Points on a hilly landscape, in no order, each with its height.
From any point a climber steps to the highest of the 4 points nearest to it. It stops when none of these is higher. Distance is the straight distance between rows; heights are no part of it.
q320 height 1.34: [  4  40   5 -17   7  -1 -26  15  10   3   0  25   7   7  -9   5 -27  31
  -4 -16]
q808 height 5.10: [-19  -9  12  22  36 -39 -29   9 -12  59   1  32   9   0 -21 -11  -2  16
  -5 -15]
q507 height 4.64: [ 24   1   8 -30 -13  27  -8   3   6 -51   5 -13   6  22  12   6 -14 -11
   3   7]
q351 height 7.27: [-20   8   7  15  11 -19 -15   0   0  33  16   9   5 -17 -18   2  -3  13
  -2 -16]
q804 height 4.81: [ 32  20  10 -33 -11  23 -19   9  20 -35   1 -16   4  25  18   8 -19 -10
   0   8]
q802 height 4.96: [  8 -12   6  -7  -9  17  34 -12   4 -11  -2 -33  -6   7  16  -3  24  -6
  11  20]
q114 height 5.68: [ 11  14  -5 -18 -18  15   3   6  -4 -22   3   4   0  13  10  20 -29  -2
   4  -3]
q679 height 7.12: [  0  11 -10  -8   7   0  -5  10  14  -4   8  35   3   8   2  -1  -4  13
  -7   1]
q755 height 3.93: [  6 -16  -2  -1 -11  15  34 -17  -2 -15   0 -33  -8  -7   2   3  24  -4
   7  16]
q930 height 8.32: [-10 -19 -19  18   4  -4   8 -17  -8  13   1  -4  -2  -6 -11 -21  35  -7
  -4  11]
q616 height 4.76: [-15   0 -15  12  10 -15  -8 -12  -5  37  16   1  12  -2 -15  -4  16  12
   5 -13]
q864 height 5.05: [-20   2   0  26  19 -38 -24   2  -7  47   5  20   7 -13 -19  -1  -8  12
 -12 -18]
q652 height 4.87: [-19 -15 -14  20  -9  -7  15 -17  -5   7 -11 -16 -12 -19 -11 -16  33 -15
  -1  20]
q139 height 7.92: [ 10  -4  -5 -14 -19  29  10  -8   8 -38   3  -8  -2  10  12  11 -23   3
  -5   8]
q225 height 7.18: [-19 -33 -11  22  21 -55   1 -14 -34  63   2  26  30 -16 -35 -19  10  29
   9  -4]
q249 height 3.48: [ 13 -12   6 -11 -21  31   6 -21   9 -50 -14 -30 -20  12   9   0 -15  -6
  -6   3]
q176 height 3.92: [-19 -30  -9   3   7 -21  -1 -15 -15  46  12 -12  12 -24 -17 -14  27   0
   7  20]
q943 height 4.88: [-14  -5   5  20  22 -25 -26  16 -15  33   8  47  18 -11 -38   7 -19  25
  -1 -20]
q942 height 2.51: [ 29   8   3 -22 -15  39 -12   2  16 -64  -4 -13   0  27  24   2  -9 -33
   0   6]
q206 height 6.91: [  6  -9 -17   9  -5  -4  25  -3 -16  -4   3 -16 -10 -13  -5   4  27  -6
  -1   2]
q518 height 2.22: [ 14 -15  11 -16 -23  28  -1 -15   7 -60 -15 -36 -21   5  16   6 -16 -17
 -10   3]
q604 height 6.39: [  4   0   2  -4  -4   8  23   0   2  -6   2 -35 -12  -1  22   2   8 -11
   5   6]
q585 height 3.59: [ 11  22 -13  -9  -2   8  -3  16  -1 -18   2  22   0  13   6   7 -19  11
 -10 -16]
q173 height 4.89: [ -5  21  23   2  27 -23 -35  42  -1  35   5  55  27  -5 -21   3 -16  22
   7 -28]
q668 height 4.06: [ 27  22  11 -31 -12  25 -29   2  23 -45  -3 -14   1  31  10   1 -23  -9
  -4   4]
q622 height 3.83: [ -1 -21   3  -7 -14  13  36 -42   2 -31 -35 -53 -25 -14  -1 -15  40 -12
  -3  16]
q285 height 3.75: [ 14 -18   3  -2  -8  23  36 -14   5 -12  -4 -34  -6  -2   8   1  29  -5
   7  26]
q297 height 4.91: [ -2   3 -11   5 -11   0  -1   3   5  -6  -2   8 -15  -2  23  -6 -12 -10
  -9   7]
q603 height 4.54: [  5 -12  -4   1 -15  12  41  -9  -7  -7   1 -34  -3  -9   5   0  25  -6
  12  16]
q255 height 5.45: [  3   4  -7  -3 -12  22  10 -11  12 -13  -5 -12 -10   2  14   3 -21  -5
 -11  12]
q842 height 6.96: [ 18   1  -1 -26 -13  26   1   0  11 -39   5 -10   0  15  15  11 -20   2
   0   8]
q977 height 2.21: [ 30  16   2 -18 -19  39 -16 -11  16 -72 -11 -22   4  31  20  15  -8 -41
  -4   2]
q489 height 2.34: [-14 -10 -11  18  20 -25  -9  -6 -15  54  13  10  23  -4  -9   1  17  -4
   3  -2]
q160 height 3.02: [ 10  38   7 -21   0  -2 -24  20   2 -10  -4  22  -1  10   2   1 -33  28
   3 -23]
q381 height 5.66: [ 21  22   3 -29 -13   7 -14  15   3 -20   2  -3   7  14  18  11 -31  -4
   1  -6]
q217 height 3.67: [-19 -10  11  32  33 -35 -31   7  -3  58  -3  38   8  -4 -29 -13 -12  19
 -13 -17]
q116 height 6.98: [ 16  30   1 -18  -7  -5 -21  18  -3 -22  -4  13   3   7   5  10 -31  10
  -4 -13]
q975 height 7.31: [ 11  -2   3  -6  -7  17  28   0   8  -2  -2 -28 -16   5  25  -4  16 -10
   5   9]
q326 height 6.26: [ 16  32  11 -24  -3  -9 -28  25   0 -17  -8  14   6   8   0   6 -37  17
  -1 -12]
q153 height 7.81: [-14 -26  -8  13   6 -14   7 -11 -10  26   4  -5   0 -14 -17 -29  38   0
  -3  22]
q558 height 1.73: [  9 -18  -3  -2  -4  35  27 -16   4 -42 -30 -36 -20  18  25   6  23 -28
  -2  13]
q568 height 8.77: [  4   3   1  -6  -5  28  16 -15  18 -11  -7 -27 -19  11  23  -4  -4  -7
  -2  11]
q174 height 3.55: [  9 -36   9  -3  -9  17  43 -21   6 -37 -29 -43 -18  -1  15  -2  23 -17
  -2  31]
q422 height 3.98: [ -8  51   7   5   5 -13 -35  24   9  16  -5  46  34  -8 -16   9 -42  23
  -1 -19]
q32 height 3.88: [  3  25  -9 -12   8   0 -14  16  12   9   9  36  11   8  -3  -1  -8  15
   6 -16]
q638 height 3.91: [  1 -20  -4   1 -14  10  38 -36   7 -24 -29 -49 -18 -17  -6 -12  37  -5
   3  18]
q660 height 3.26: [ 14 -16  12 -16 -23  29  -2 -11   7 -67 -10 -19  -8  11  16   9 -14 -13
  -6  10]
q135 height 2.26: [-18 -19  -7  19  23 -33  -8  -1 -17  54  14  11  20 -10 -12  -2  19  -9
  12   2]
q490 height 4.97: [  4  10 -11  -2 -12  18   9 -14  10 -16   2  -5 -14   0  10   6 -19  -6
  -4  11]
q928 height 5.58: [ 11  12 -10 -10 -11  15   1   1   2 -22   0   4  -2   8   4  11 -27  -6
  -9   1]
q502 height 4.75: [ -6  28  21  10  21 -22 -42  37   4  36   0  61  26   0 -17  -4 -26  20
   0 -31]
q374 height 8.18: [ -3 -15 -17  16   2  -2  14 -11 -12  12   3   0   1  -5 -19 -14  33   2
  -5   1]
q675 height 5.73: [-10   2   6  12  18 -24 -24  27 -13  27   9  50  23  -9 -27  11 -17  25
   9 -30]
q293 height 4.03: [  0 -17  -7   4 -17  14  39 -36   1 -13 -16 -42 -16 -24  -9  -9  32  -6
   2  23]
q209 height 6.41: [  0  -7   0   9  -9  -4  17   7 -12  -5   5 -14 -13  -5   9  -7  21  -5
   5  -8]
q708 height 6.04: [-20   3   2  17  11 -24 -15  22  -3  30  13  36  17 -19 -23  15 -14  17
  -4 -17]
q876 height 8.03: [ -6   6  12  14  20 -26 -17  32  -5  32  16  48  25  -7 -17  14  -9   8
   5 -21]
q559 height 4.24: [ -6  53   3  -2  10  -9 -26  15  13  18  -3  42  19  -4 -16  12 -42  22
   1 -18]
q315 height 5.25: [-11  48   9   6  12 -21 -31  23   9  23  -3  43  22  -2 -13  10 -34  14
  -3 -22]
q693 height 4.67: [ -3   0   3  10  -7  -8   0   7   1  -2  -3   4 -19  -6  13  -7  -6  -5
  -3   5]
q797 height 2.79: [ 12 -10  19  -8 -26  25   4 -11   7 -61 -15 -40 -10   7  25   9 -10 -24
  -5   6]
q192 height 6.67: [-14 -29  -9  15  21 -56  -3 -12 -35  53   5  19  25 -22 -30 -12  17  14
   4   1]
q213 height 3.30: [ 30  15   7 -32 -12  31 -22  -1  17 -51  -2  -9   5  33  18  -3  -9 -20
   3   6]
q21 height 6.28: [ 10  -1  13   0  -4 -11   5   9  -3   5   7  -3 -15  -8   7 -11  12   8
  -1 -10]
q15 height 6.85: [-23   0   0  10   5 -24 -11   8   0  30  20  14   1 -20 -14   8 -13  18
   0 -15]
q914 height 6.56: [ -8   0  13   8  24 -27 -21  38 -12  34  15  52  27  -8 -24  11 -14  18
   5 -24]
q903 height 7.11: [  1  11  -1   0 -10  19   9 -12  13 -10  -4 -27 -18   3  20  -5  -8 -11
  -4  13]
q420 height 7.84: [ -6  -8 -14  13   9  -6   6 -11  -7  20  13   2  -2   2 -14 -12  29  14
  -2  -8]
q880 height 7.09: [-14 -30  -4   9   2 -11   4 -11  -8  14  -5  -9  -3 -16 -13 -29  36  -7
   0  20]
q646 height 6.59: [-18   2   9   6   5 -18 -13  21   0  22  23  25  13 -20 -15  13 -12  23
   5  -8]
q551 height 6.14: [ -2  30   4  -4  15  -2 -11  16  14  19   7  34  14   7   0   7 -14  18
   2 -17]
q212 height 4.29: [-18 -10   6  26  24 -29 -31   8  -5  47   4  50  18  -7 -35   6 -17  26
  -7 -21]
q981 height 7.32: [ -7  21   6   3  17 -16 -14  29  -3  30  13  44  18  -5  -5  16 -14   9
  10 -20]
q46 height 2.23: [ 32  19   9 -23 -18  30 -20  -2  15 -61  -8 -16   1  35  18  -3 -12 -31
  -9   4]
q37 height 5.63: [ 13  16 -12 -18 -12  10  -2   7  -9 -21   6   6   4   9   8  18 -25  -1
  -2  -6]
q214 height 4.82: [ 10  -8   3  -7 -13  29  10 -21  12 -25  -8 -27 -22  10  15  -3 -13  -3
  -6  10]
q678 height 3.65: [  6 -37   6  -6 -14  13  36 -18   2 -35 -28 -41 -17 -12   7  -7  35 -13
   0  28]
q22 height 3.95: [-22  -4   1  24  21 -35 -28  10 -10  43   6  37  11 -13 -27   7 -18  19
  -9 -22]
q162 height 6.42: [ -8  21  11   5  16 -19 -23  31  -2  32   8  49  21  -6 -11  12 -15   7
   4 -23]
q784 height 2.46: [ 15  -9  12  -9 -24  35   6 -19   4 -64 -20 -45 -22  10  21   9  -6 -21
 -12  -5]
q229 height 3.78: [ -3 -28   0  -2 -15  20  38 -28   3 -26 -25 -42 -16  -8   2 -10  31  -2
  -1  27]
q877 height 4.16: [ -3 -13 -12  12 -20  13  32 -32   1  -2 -14 -35 -16 -18  -8 -10  28 -15
  -2  18]
q231 height 6.82: [ -9   1   4  -2   4 -12  -5   3   0   9  10   0 -12  -3  -4 -12  11  22
  -3 -11]
q932 height 4.90: [ 23  30   9 -29 -17  21 -21   8  19 -26   2 -12   3  22  18   7 -26  -8
   5   3]
q661 height 4.19: [-21 -29  -5  15  22 -44  -2   3 -32  50  12  11  23 -19 -23  -6  15   2
   9   3]
q926 height 7.78: [-11 -33   1   7  30 -46  -8  -1 -37  52   5  24  28 -15 -28  -9  15  21
   6  -4]
q796 height 8.86: [ -6  -5  -8  11  11  -6  -1  -8  -4  22  14   0  -6  -1 -12  -4  18  17
   1 -12]
q968 height 3.37: [ -5   3  -2  -2  -8  -2   1   9   9  -7  -4  15  -9  -1  10  -6  -9  -2
 -13  12]
q319 height 5.40: [ -7 -12 -23  16 -16   2  32 -19  -9   3  -1 -20  -5 -20 -12  -7  26  -9
  -2  15]
q900 height 1.67: [ 10 -16  -1   0 -11  31  15 -26   5 -48 -25 -40 -24  18  24  -3   8 -27
  -9   0]
q312 height 5.32: [ -2  -1   4  -1   1  -7  -3  18  10  -2   8  24 -11   0   4  -3 -10  12
 -10   9]
q356 height 7.54: [-12 -16 -22  19  -2  -6  14 -21 -11   7  -6  -6  -6 -16 -11 -17  33 -13
  -8  13]
q306 height 6.44: [  3  -3  -7   8 -12   3  25   1 -13  -5   2 -20 -11  -3   0   2  17  -8
   7   0]
q163 height 3.82: [ -2   6 -14  -1   2   1  -3  12   3 -11  -4  26  -5   4   8   0 -15   3
 -10   3]
q102 height 5.50: [ 15  18  -6 -19 -12   6  -9  13  -5 -25   7   4   1   8   6  12 -24   3
  -1  -7]
q899 height 3.06: [ 18 -12  16 -18 -27  25   1  -5   8 -65  -7 -26  -1  10  18  16 -11 -29
  -1  13]
q224 height 2.40: [-18  -8 -14  11  19 -19  -5  -3  -9  52  14   8  12   0 -15  -8  25   3
   5  -1]
q657 height 2.15: [ 27  25  -1 -18 -26  43 -16 -12  23 -74  -8 -23  -1  25  20  12  -8 -39
   3  -3]
q929 height 1.63: [ 18 -24  -1  -3  -5  29  29 -16   5 -36 -30 -40 -19  18  24  -5  27 -23
   0  19]
q641 height 0.47: [-19 -15 -12  12  17 -29   1   1 -20  53  16   7  15 -14 -15  -2  19  -5
   8   8]
q720 height 6.69: [-11   9   3   1   8 -19  -8  27   2  29  20  44  22  -7 -12  19 -11  11
  10  -7]
q987 height 6.21: [ 21   8   4 -32 -11  28  -3   0   5 -32   7 -14   6  20  18  14 -24  -4
   8   5]
q734 height 4.84: [  1   3   7   4  -9   3  15   2   3   4  -1 -13 -18  -7  20  -2   4 -15
  -2   5]
q379 height 0.62: [ 12  39  12 -14   1  -5 -23  25  10  -1   0  22  20   1 -11   6 -41  39
   4 -10]
q336 height 2.19: [ 13  -9  -1  -4  -5  33  20 -21   6 -40 -22 -39 -22  20  24  -1  14 -24
  -6   7]
q599 height 5.96: [  1  -1   5   1  -2  -9  10   3  -6  -4   0  -9 -20  -8   9  -4   8  -7
  -2  -2]
q788 height 6.57: [-14   2  -4   8  11 -11  -7  -7   1  33  18   4  -6  -5 -13  -6   5  25
   4 -17]
q774 height 5.94: [  1  -1  -2   2 -11   2  27   0  -6   1   4 -26 -13  -5  13   1  12  -8
   6   4]
q576 height 8.49: [ -5   7  -2   7  -6   4   7   4   5  -5   0  -1 -18  -1  19  -4 -10 -13
  -8  11]
q340 height 6.37: [-17   5   9   6   9 -16 -13  29  -2  29  16  35  20 -14 -14  16 -15  15
  -1  -9]
q683 height 4.69: [  3 -14  -9   8 -15   7  32 -10 -13  -3   7 -27 -12 -16   3   3  21  -8
  11   7]
q445 height 6.13: [-24   3  -1  18  12 -31 -19  12  -7  33  14  24   7 -16 -24  14 -20  16
   0 -15]
q578 height 1.64: [ 13  -3   3  -9 -12  32  12 -25   9 -35 -17 -31 -18  14  19  -4   1  -7
  -7   4]
q299 height 6.49: [ -8  42   9   3  11 -16 -28  28   3  27  -2  44  20   0 -12   9 -29  12
   7 -20]
q436 height 3.87: [  8  10  -8  -9  -2   2  -5   9   3  -9   1  28   1  10   6   1 -15   6
  -9  -6]
q671 height 6.15: [ 11  12 -13 -13 -12  14  10  -1  -5 -20   6   0  -2   9  11  14 -28  -7
  -2  -3]
q753 height 7.10: [-16  -9 -16  13  19 -14  -2 -10   0  43  21   1  10   0 -10  -7  23   7
   1   2]
q412 height 3.85: [-13  -5  -3  21  27 -33 -14   2 -22  60  10  16  18  -1 -14  -1  14  -4
   4  -8]
q223 height 6.02: [  4  -7   1   4 -10   0  26   4 -12   2   4 -20 -13 -10  11   0  17 -11
   2  -8]
q248 height 3.49: [  0   7  -9   3  -8   7   4   6   4 -12  -4  13  -6   4  12  -6 -15  -9
 -12   6]
q234 height 5.17: [ -1   9  -8   3 -11  11   8  -5  11  -7  -1  -6 -14   2  14  -6 -16 -12
  -5  11]
q955 height 0.85: [-23 -33  -6   7  12 -31   5 -10 -19  48  14   2  18 -24 -19  -9  16  -2
  11  15]
q270 height 6.27: [ 17  -8   7 -20 -16  31   3 -10   8 -46   1 -16   0  12  10   8 -18  -5
   2  10]
q96 height 4.74: [-13  45  16  14  17 -21 -41  31   6  26  -2  59  22  -3 -16   7 -38  10
   4 -26]
q54 height 1.80: [-24 -27  -7  12  12 -42   2  -9 -29  49  15   5  20 -23 -16 -10  19   3
   8   9]
q371 height 7.55: [ 10   0   0  -4  -4  29  16 -19  10 -35 -23 -37 -24  21  24  -4  11 -11
  -1   7]
q862 height 6.92: [  1  -2   5  12  -3  -9   9   4 -13  -2   3  -5 -15 -10   0 -13  16   6
  -2 -14]
q712 height 4.09: [-11 -18  -5  19  26 -45 -12   7 -28  57  10  22  19  -1 -15  -7  13   5
   9  -8]
q500 height 6.79: [ -4 -11 -18  23 -10  -4  19 -19 -11   5  -6 -16  -8 -15  -9  -9  31 -15
  -3  14]
q505 height 4.01: [ -9  47   9  15   8 -18 -38  27   7  16  -8  55  30 -12 -20   9 -37  20
  -3 -20]
q118 height 5.43: [-12 -14   2  20  33 -39 -17   5 -13  65   7  24  10  -6 -11  -8   8   3
   2 -14]
q181 height 8.25: [ 16  32   8 -19  -9 -10 -23  28   0 -24  -5  16   2   6   6   6 -39  11
  -1  -7]
q227 height 3.12: [ 15 -12  12 -15 -28  34   0  -4  10 -67 -12 -27  -3  14  26  18  -7 -38
  -7  19]
q30 height 8.05: [  0  -9 -20  17  -1  -6  15 -13 -16   3   0  -7  -6 -11 -12 -15  35  -5
  -5   7]
q339 height 2.94: [ 12 -27   5  -7  -5  23  44 -16   2 -23 -12 -38 -11   5  13  -5  30 -15
   4  12]
q198 height 5.37: [ -9  39  13  12  13 -21 -36  32   3  26  -4  51  23   0 -14   8 -29  11
   6 -24]
q995 height 8.19: [-15 -19 -22  17   9  -3   1 -13  -5  19   5  -3  -1  -5 -15 -21  30   2
  -2  12]
q413 height 2.01: [ 14  -9  12  -9 -18  26   5 -20   4 -54 -13 -41 -27   7  22   4 -12 -17
 -10   0]
q353 height 5.38: [ -1  -2   7   0   1 -13  -4   9   2  -1   2   7 -18  -6   9 -10   0   9
  -1   1]
q17 height 5.60: [ 27  16   7 -36 -11  23 -12   5  11 -31   9 -10   7  19  15  12 -25  -9
   6   3]
q912 height 3.73: [  1 -35   7  -5 -15  17  35 -29   1 -36 -33 -51 -14 -11   1 -12  33 -15
  -3  20]
q457 height 4.27: [-15 -22 -17  12  14 -16   0  -9  -5  44  23  -1  12  -9 -11 -13  28   3
   4  10]
q874 height 6.89: [-17 -26  -7   7  11 -18   2 -12  -8  38  11  -5   1 -16 -12 -23  32   1
   9  23]
q666 height 6.01: [ 19  26   3 -26 -11  -7 -19  21  -4 -25   1   1   5  14  13  15 -31  -1
   4 -11]
q230 height 8.58: [ -9  38   1  -2  13  -7 -23  26   7  27  11  47  24   2  -2  13 -19  11
   3 -19]
q100 height 4.95: [ 10  -1  -2  -7  -2  26  21 -12  11 -10  -7 -36 -16   8  20  -3  17  -7
   1  12]
q801 height 5.67: [-10  -2   9   1   0  -9  -1  14  11   9   8  12  -7  -7   1  -3   2  15
  -3   7]
q897 height 3.64: [  5 -30   6  -2 -17  14  41 -29  -1 -40 -38 -64 -25 -16   7  -4  36 -19
  -8  19]
q516 height 3.96: [  3 -18 -12   4 -15  18  36 -24   0 -10 -10 -35 -10 -16  -5   0  22  -3
   0  18]
q187 height 8.10: [-10  -9   8  16  38 -47 -24   6 -13  59   4  27  14  -6 -17  -9   6  14
   1 -18]
q444 height 7.83: [-26   7  -6  18  19 -22 -12  -1  -6  56  14  11   6  -3 -14   0  10   5
   3 -16]
q716 height 1.95: [ 12 -19   0  -3   1  24  32 -16   7 -24 -21 -35 -17  10  20  -6  24 -12
   1  13]
q470 height 1.05: [  8  28  -7 -13   6   3 -13  11   4  -8   3  28   6  13   0  -2 -17  24
  -5 -17]
q72 height 3.20: [ 17  -5   5 -19 -19  33  -6  -5  16 -67  -6 -19  -2  23  24  16  -3 -41
   3  16]
q863 height 1.70: [ 11 -15  -4  -2 -10  35  19 -24   2 -46 -33 -46 -16  21  24   5  22 -31
  -3   4]
q260 height 4.39: [ 21 -10   8 -20 -22  33  -5  -2   6 -59  -5 -18  -8  19  12   4 -14 -12
   3  15]
q613 height 6.19: [-12   0   8   0   0 -19  -5   1   6  19  13   6  -5 -12 -11   0  -1  25
  -6  -8]
q219 height 5.99: [ 22  30   3 -24 -12  -2 -17  22  -7 -22   1   1   6   7  15  13 -34   0
   5 -11]
q854 height 0.84: [ 11 -13   4  -8   0  29  23 -12   6 -26 -15 -32 -24  13  29  -5  17 -10
   1  11]
q83 height 6.43: [-10   5   4  -3  11 -10  -7  20  11  27  20  35  20  -7  -6  18 -15  11
   7  -3]
q587 height 5.30: [  0  18   0  -6  13   2 -10  18  16  14  10  35  13  10   1   2  -7  16
   2  -4]
q892 height 6.90: [ 10   0   1  -6  -5  20  16 -17  16 -10 -10 -29 -19  10  20  -2   4 -12
   1  13]
q940 height 0.68: [-18 -16 -12  18  16 -21  -2  -5  -7  43  11   6  16  -7 -15  -2  25  -3
   9  11]
q186 height 4.68: [-20  -3   3  27  32 -41 -27   2  -9  57   3  26   7  -4 -21 -12  -1  14
   0 -17]
q439 height 4.38: [-13 -10 -12   8 -14  11  30 -32  -6   4  -8 -34 -16 -20 -13  -8  31 -15
  -1  25]
q405 height 7.56: [  8   1   4  -6  -3  17  22 -10  10  -1  -2 -25 -16   4  25  -3   7  -6
   3   9]
q521 height 6.22: [ -1  10  -2   1  -7  16  11  -7  14  -9  -6 -14 -14   2  21  -5 -13  -7
  -5  10]
q251 height 5.15: [-16  -6   3  27  16 -33 -23  18 -10  30  11  42  19 -14 -29  14 -15  21
  -3 -19]
q140 height 1.49: [ 12  -7   2  -5  -9  30  15 -19   7 -32 -18 -34 -22  15  22 -11   1  -7
 -10   2]
q277 height 3.05: [-17 -16 -17  14  -9  -5  24 -21  -8   6  -7 -24 -12 -20  -8 -24  32 -26
  -3  20]
q416 height 5.86: [ -2  11  -2   4 -11   9  13  -4  14  -2  -4 -17 -16   1  22  -3  -9  -9
  -4  11]
q908 height 5.71: [-3  1  2 -5 12 -1 -8 17 13  7  8 35  2  2  0 -2 -6 15 -5  5]
q333 height 3.43: [ 24  -4  11 -17 -22  33  -4   1  12 -64 -11 -20  -8  22  19   8  -5 -27
   1  12]
q49 height 6.40: [ -9   3  16   6  23 -24 -25  30 -15  34   9  52  30  -6 -27  15 -15  19
   3 -32]
q20 height 7.24: [ -1  -5  -9   9   1  -6  15   1 -13   1   5  -4 -13  -5 -14  -5  23   4
   3 -10]
q795 height 7.15: [-20   3  -6  13  11 -13 -11  -5  -1  36  13   2   1  -3 -14  -4   3  13
   1 -11]
q931 height 5.85: [  1  -1  -2  -2 -11   5  32  -1  -6  -6   5 -30 -13  -3  11   4  15 -14
  14   3]
q244 height 7.57: [  9  -5   4 -16 -18  30   6 -19  12 -39 -10 -19 -17   7  12   2 -20   2
  -7  12]
q278 height 4.56: [ -9  36  18   6  21 -26 -36  34   5  37  -1  59  20   2 -10   2 -27  11
  10 -29]
q705 height 4.53: [ -4 -13 -14   9 -15  10  36 -19  -5  -4   0 -32  -5 -16 -12  -7  24 -12
   2  18]
q789 height 4.66: [  6  11 -17  -8  -3   5   2   8  -2 -18  -2  19  -5  12   5   9 -18   2
 -13  -5]
q582 height 6.87: [-18 -22 -13  14  -4 -14  10 -13  -6  16  -7  -8  -9 -15 -19 -28  40 -11
  -5  23]
q73 height 6.38: [-22   7   1  17  11 -33 -15   3  -8  40  11  17   5 -12 -22   4 -11  14
  -4 -18]
q685 height 3.86: [-20   3   3  23  27 -36 -22   0 -12  53   6  25  12  -5 -20   1  -5   9
  -3 -15]
q501 height 7.07: [ -9 -23   5   7  36 -51 -17   1 -29  61   6  27  25  -9 -28 -18  15  25
  13 -11]
q807 height 4.57: [ 17 -14   8  -9 -19  28   1 -15  14 -48  -4 -21 -13   8  11   8 -13   1
  -7   8]
q27 height 5.22: [ -8  24  17   6  23 -27 -34  42  -2  36   6  56  27  -3 -16   7 -18  17
   4 -28]
q996 height 7.63: [-12 -17 -18  11  12 -12   4 -11  -3  29   8  -1   9  -6 -13 -13  32   3
   4   7]
q106 height 1.17: [  8  -6   5  -5 -13  38  11 -25   8 -47 -23 -42 -25  19  20  -6   7 -21
 -13   0]
q246 height 3.25: [ 30  -4  11 -20 -19  37  -8   5   8 -57   0 -13  -1  24  20   6 -11 -22
   2   8]
q976 height 1.30: [-22 -22 -10  10  10 -22   1  -8 -13  47  18   0  14 -19 -14 -10  25   0
   9  18]
q123 height 5.16: [ -3  -8 -11   5  -6   8  38  -3  -6  -5   5 -29  -9 -12   7   3  25  -6
  10   8]
q272 height 1.57: [ 14 -13   5  -6 -15  33  21 -28  -3 -49 -25 -45 -21  16  25  -4   9 -25
  -5  -5]
q398 height 7.75: [-3  6 -6 -4  5  1 -9 15 10 -3  9 27  3  6  1 -3 -6 16 -4  8]
q640 height 5.56: [ 21  21   3 -34 -13  14 -11   8   2 -27   2 -12   9  13  19  18 -25  -9
   7   0]
q731 height 6.34: [-15  -2   9   0   0 -13  -8  13   8  24  18  14  -1 -13 -12   4  -8  25
  -3   2]
q939 height 3.24: [-22  -8   0  24  23 -31 -28  10  -6  51   5  37   6  -5 -26  -7  -8  21
  -8 -21]
q538 height 7.05: [ -8  30   6   0  18 -15 -22  32  -1  32   9  47  25  -3  -9  13 -19  13
  10 -20]
q18 height 2.14: [  8  22  -8 -11   4   0 -10   8   2  -9   0  27  -1  13   2   2 -18  16
   1 -14]
q239 height 7.08: [ 13   5  -8 -19 -14  23   6  -9  10 -29   2  -9   2   7   7  16 -29   7
  -3   2]
q723 height 5.88: [ 27   1   7 -27 -20  34  -4  -2   8 -43   8 -10  -1  13  12   7 -15  -7
   2   6]
q963 height 3.47: [  9 -30   5  -6  -5  24  37 -21   5 -21 -19 -38 -13  -2   9   1  31 -10
   4  25]
q59 height 1.24: [ 14 -14   2 -11  -6  25  27 -14   5 -24 -16 -35 -12  16  21  -7  20 -18
   3   7]
q916 height 7.50: [ -7   0  -4   7   0  -9   7  -7 -10  13  14  -7  -8   0 -11 -13  26  19
  -1 -15]
q93 height 7.17: [ -8  26   2  -6  15  -5 -16  21  12  30  14  33  19   6  -1   7 -14  17
   7 -12]
q437 height 6.45: [ -8  16   6  -7  12  -5 -11  21  14  21  19  36  18  -2  -5  13  -9  18
   9   2]

Call two points neighbours if one is among the 4 nearest of the other. Go from one point of each pair to the other, from neighbour to neighbour, staying as high as possible. Name the lowest point that can't be avoided.
q371 / q230: q578
q444 / q405: q774
q576 / q306: q416
q351 / q398: q312
q876 / q230: q981
q930 / q796: q420
q351 / q444: q795
q187 / q926: q501
q139 / q181: q640

For each start below, name the point where the climber stops.
q212: q351
q641: q187
q213: q139
q622: q930
q657: q139
q22: q351
q797: q139
q21: q796
q716: q405
q955: q930
q599: q796
q227: q139
